Each row is a point on a landscape with many peaks, with its height.
A climber steps from a point to the highest of its 2 nearest points, and stops where none of them is higher. Distance is the straight distance between rows; heights are no part of it.
(721) height 26: [ 20 -30 -24 -10  12 -24  22 -13 -11  36  17  -5  27 -13  -2   8 -23   1
  15   3  14 -13 -12 -30]
(114) height 131: [  6 -36 -16   1  23  29 -10  -2   7  29 -30  12  38   0  -1  49  24  -1
 -13 -23 -25  15   4  -9]
(683) height 221: [-29   9 -18  36 -23 -10  17  -3  -8  -3  -3 -20  12 -13   6 -32  35  26
 -13  46  37 -19  14 -42]
(205) height 364: [ -5 -18  30 -13  18  -4  26   0 -29  12  12 -16  37 -17 -14 -18 -26 -11
   0  22  -8  -9   8   4]
(526) height 275: [-21  -1   8  -4  -8  24 -30 -18   3 -18  33 -33   0  28   7 -21  -5   1
 -31   4  30   9   2  44]
(509) height 353: [  2 -17 -10   9 -10   4 -14 -21  20 -33 -12   3 -28  28  14   8  22 -48
   4 -13  21 -13 -29  22]
(63) height 424: [-16  29  46 -28  17 -17  15   8  -9 -24 -12  26 -16  11 -17   8 -27 -27
   3 -28 -29 -35  -3  33]
(616) height 388: [  8  17  39 -15   3 -15 -16  19  19 -12 -18  33 -22   6 -10  30 -42  -1
  -4 -34 -50  -2   8  29]
(95) height 274: [-41  20   1  -2   1   9  18 -24   4   2  12 -20   7  22   2 -17  -6  17
 -53 -24 -26 -13  28  15]
(594) height 260: [-21 -17 -20 -14  24  18 -13  19  -6   7  26  -1  26 -29  -9  -9 -23  17
 -20  39  -9  48  37  12]
(222) height 243: [-38  20  -7  17 -11  21  11 -15  -2  17   0 -28  25   4 -15 -15  18  34
 -52  12 -11  -4  22 -23]
(439) height 425: [ -7  -1  42  -6  11 -28  57   5 -39  38  13 -16  24 -29 -12 -30 -19  17
  17  24 -15 -18  18 -24]
(492) height 301: [-13   2 -14 -17  13 -12  11  18  -7   8  18 -12  10 -21   7 -30 -40  24
  -3  59  -1  24  15  11]
(273) height 365: [ 22 -21 -37 -18  11 -11 -36  -5  20 -25  28  12 -24   9  12   5 -32 -24
  15  -3  24   1 -19  25]
(465) height 359: [ 36  14   2  12 -23 -26 -22   5 -13   4  12  -2 -34 -21  -8  -7  -1  15
  35   3  29  -1 -16 -34]
(4) height 361: [ -2   4  22 -14   7  15 -32  30  18 -17  -3  23 -25  10  -1  22 -20 -14
  -8 -23 -45  28  30  45]
(555) height 373: [  1 -49   9  10  -5   1 -16 -18 -17 -11  21 -18  42  -9 -14  -1 -12 -24
 -17  26  37 -24  -8 -15]
(498) height 345: [-16  32 -26  20 -23   5  30 -30   6 -25 -19   8   4  11  22   8  65   6
   9 -11  -1  15 -22 -30]
(99) height 77: [  6 -36 -72 -22  45  10  -2   4  22  32  27  30  25   4  18  32  -9  11
   2 -45   7   9   9  10]
(327) height 318: [ -1 -30  36 -30  34  10   4   9 -32  15  19  -1  46 -22 -10   4 -33 -14
  -8   6 -17  31  23  34]
(270) height 216: [  3  15  52 -24   6   2  17   7 -23  -1  20 -22  -9  27   6 -30 -17 -24
  16 -19  -3 -19   0  40]
(649) height 598: [ 22 -29  41  28 -28  12 -46   4  21  -9 -34  19  20  14 -11  46 -15  -5
   3  -5  -4  -2  -7   1]
(688) height 262: [ -3   1  34  23 -29  10  -1 -27 -26  28   0 -15   6  20   2  20  37  12
  -7 -39  16 -24   7 -23]
(212) height 191: [-13 -10 -23 -28  31  -3  30  17  -8  12  -1   7   0  -9  18  -8 -17 -25
  18  17 -27  24  20  26]
(557) height 253: [ 31  12  50 -19   2 -13  21  17 -20  11 -11  -3 -31  -2  -4  -9  -6 -29
  47 -16 -14  -5 -14  14]
(319) height 102: [ 17 -47 -35 -12  30  14 -18  -2  12  13  -1  18  15   4   6  40   1 -18
   3 -27  -5   9   1  11]
(719) height 360: [ -7  37  41   4 -15  23  -3  18  -4  -5 -20 -20 -24   7 -15 -19  18  -3
  -5   6 -28  14   8  15]
(464) height 409: [ 13  -7   0  21 -13  -4   8   1 -20  26  -3  -7  14 -35 -18   3  19  20
  20  31  17   7  -6 -53]
(195) height 510: [  0  19 -54  12 -16 -16  -6 -32  37 -28   0  16 -25  20  12   0  13  13
 -16 -20  22 -14 -28 -18]
(636) height 211: [  1  -9 -38   0  14  22 -27  21  19  24  15   7  21 -39 -25   9 -16  41
 -22  23 -10  33   9 -10]
(294) height 319: [ 39 -11 -15  -7   1 -14 -40   3  29 -14  -2  20 -29  -1  -4  25 -27   6
   8  -9 -10   9 -15   3]
(166) height 236: [ 20  32   2  13 -13 -56  33 -14 -13 -48 -14  20 -27  -8  14 -14  11 -16
  30 -20   3 -23 -12 -34]
(581) height 51: [  5  -6 -51 -21  20  -1   6  -1   6  32  30   3  14   9  21   1 -28  13
   6  -8  21  -2  -5   7]
(380) height 229: [-23   2  57  29 -34  18  -4 -25   1  -2 -21  -1  17  32  -1  32  25   9
 -34 -35  -4 -21   4   2]
(213) height 291: [ 22 -15  49 -15   8  -3  10  13 -16  16 -20   8   6  -8 -16  27 -13 -31
  20 -14 -27  -2 -12  14]
(458) height 218: [ 18  31 -14   6 -17  23 -11  11   9  16 -11  -4 -21   1  -4   7  30  18
  13  -3   6  20 -22 -10]
(525) height 380: [ 15 -44  13  -1  11  17 -49  23  18   7 -12  14  16 -25 -20  47 -15   8
 -13   3 -25  29  16  12]
(42) height 300: [-16  34  -9 -14   4  -7  19   1   7  -6   3  -4 -17  13   3 -23 -19   3
 -19 -17 -38  -1  18  14]
(324) height 225: [ 18   0 -39   7   5  36 -36  19  29  29  28  14   5  -9  -8  11  -4  34
 -15 -11  21  11 -20  11]
(702) height 489: [-35  36  38  -6   8   4  32   1  -5 -37 -21   5 -14  15 -13 -28  15 -33
  -6  -7 -15 -31   1  28]
(537) height 259: [ -5 -17 -11  16   8  -8   2  -7   7 -47 -28  23   6 -24 -17  -1   2 -37
 -15  36 -16   7 -10 -10]
(460) height 515: [-22  24 -48   6  -3   0  23 -39  26   4  -7   7  -6  27  15   8  18  29
 -30 -36  -7  -6  -7 -17]
(170) height 169: [  5   2  -6  -4   6  31  -1  11   2  32 -23 -10  14   2  -8  15  23   6
  -2 -10 -21  22   0  -5]
(424) height 293: [  7  17   5  19 -30 -27   6 -31   5 -45 -11  12 -30  25  20   5  38 -20
  11 -35  22 -19 -22 -12]
(152) height 433: [ -2 -19 -56   6  -3 -15 -13 -31  29 -24  23   8 -11  20  13   1  -9 -11
 -15 -11  42 -29 -25   1]
(573) height 474: [ 31 -21   9  15 -16  28 -60  19  25   9 -19   8   5  -5 -17  45   4  12
   7   7   7  19 -18   0]
(614) height 189: [ -3  22  10   9   4 -48  64  -2 -23 -24 -26  16  -5 -17  11 -23  14 -14
  30   9  -7 -28   3 -37]
(332) height 449: [  0  14 -19  10  -7  -5  43 -17 -16  14 -25   2  -2  19  23   1  47 -15
  32 -18   9  -7 -13 -28]
(207) height 249: [-11  -4   7 -27  24  28 -28   0 -15  -6  39  -9  16  26  21 -13 -25  -1
 -29  -8  14  45  33  50]
(120) height 314: [  9 -19  14  18  -6 -14   4  -4 -12 -16 -15   2  11 -36 -24  -4   4 -17
   3  40   1  -1 -12 -36]
(377) height 284: [  7  10 -28   7  -9  21 -17   5  25 -16 -22   4 -32   8   6  -1  35 -25
  16  13  19  21 -33  14]
(703) height 429: [ 22 -38  17   6 -11  -7 -49  -6   5 -23  21  -6  14 -19 -23  14 -31   0
 -15  26  19  -8 -12  -9]
(370) height 561: [  1  13  24  29 -16  -3  -2  12 -38  17  -5 -23  -7 -34  -6 -39  30  25
  34  35  30  -2  16 -31]
(225) height 327: [  1 -34  40 -17  21  13  -8  21 -10  22 -18  10  35 -16 -15  40 -18 -16
  -7 -19 -42   8  15  26]
(335) height 491: [-11  -5  14 -20  17 -43  68  13 -24  22   3  -8  10 -14  25 -29 -19   3
  27  32  -9 -28  10  -8]
(682) height 277: [ 11  -6 -45   0  14 -12 -13  -6  24 -33 -19  31 -20 -14   0  10  -8 -15
   1  11 -24  21  -9  -6]
(331) height 192: [ -5  12  62  -8  -2 -12  26  -7 -38   4  19 -13   3  22  -5 -16  -5 -15
   7 -35   8 -53   8   7]
(751) height 223: [ -8  -3 -15 -37  32  11   3  19  -8  13  28  -2   6  10  20 -11 -28  -4
   2 -13 -20  45  37  37]
(423) height 502: [ 21 -35  29   8 -17   6 -50   2  15 -29  -7   9  -8  10  -5  30 -19 -37
   2   8   8  -9 -17  23]
(376) height 416: [-30  34  54   5  -7  14  20  13 -15 -23  -8 -23  -9   1 -11 -54  18  -5
  -2  16  -7 -21  19  14]
(110) height 610: [-14   3 -27  -8   8 -22  64   5 -15  37 -12  -5   8  10  31  -9  10   1
  21   9  -5 -21   4 -25]
(357) height 315: [  2 -29   2  15 -12  18 -12 -19 -16  23  14 -20  28   8  -7  10  24  -6
  -6  -6  38 -25 -11 -20]
(621) height 443: [ 13  24   6   7 -17 -28  11  15 -10   2   4 -16 -31 -21   1 -38  -1  21
  34  32  18  -2   2 -24]
(511) height 602: [  7  10 -49 -11  20   8  -2 -12  29  12  -7  22 -10  24  15  30  11  20
 -16 -53 -27   7   4   0]
(226) height 208: [-22  30 -25  21 -21 -11   5   0   7   0   4 -17   4 -15 -15 -27  -1  47
 -33  36   1  -1  13 -42]
(94) height 283: [ 19  11 -30   4 -10   0 -32  11  15   3  30  -3 -15 -11 -10 -12 -19  24
   6  18  37   2 -24  -8]
(667) height 363: [ -2   7 -10 -15  -2 -18  26  32  -6  15  11 -16 -15 -10  30 -36  -7  22
  37  56  23  -1  -2   0]
(44) height 304: [-17  -1  15  17 -29  18 -20 -23  14 -22   5 -25 -27  29   2  -4  25  -9
 -19 -11  33  -6 -17  25]
(288) height 330: [ -2  27 -13  -8  -5  10 -29   9  26 -15  -2   3 -37  14   3  -2  -6   8
 -19 -12 -29  22  13  24]
(624) height 269: [-19  37 -13  32 -25   2  18  -7  -7  -3 -13  -9 -13  -2  12 -24  53  28
  10  14  28   3   3 -32]

Call two points neighbours if one is among the 2 nearest of the other. Go from one point of each pair to the other, from neighbour to neighbour, staying as high as possible. Name the lowest point that can't be avoided.
(621) and (225): (212)
(370) and (511): (537)
(509) and (225): (380)
(509) and (702): (226)
(110) and (225): (327)

Where does a climber stop that starts at each point below?
(226): (702)
(682): (511)
(688): (649)
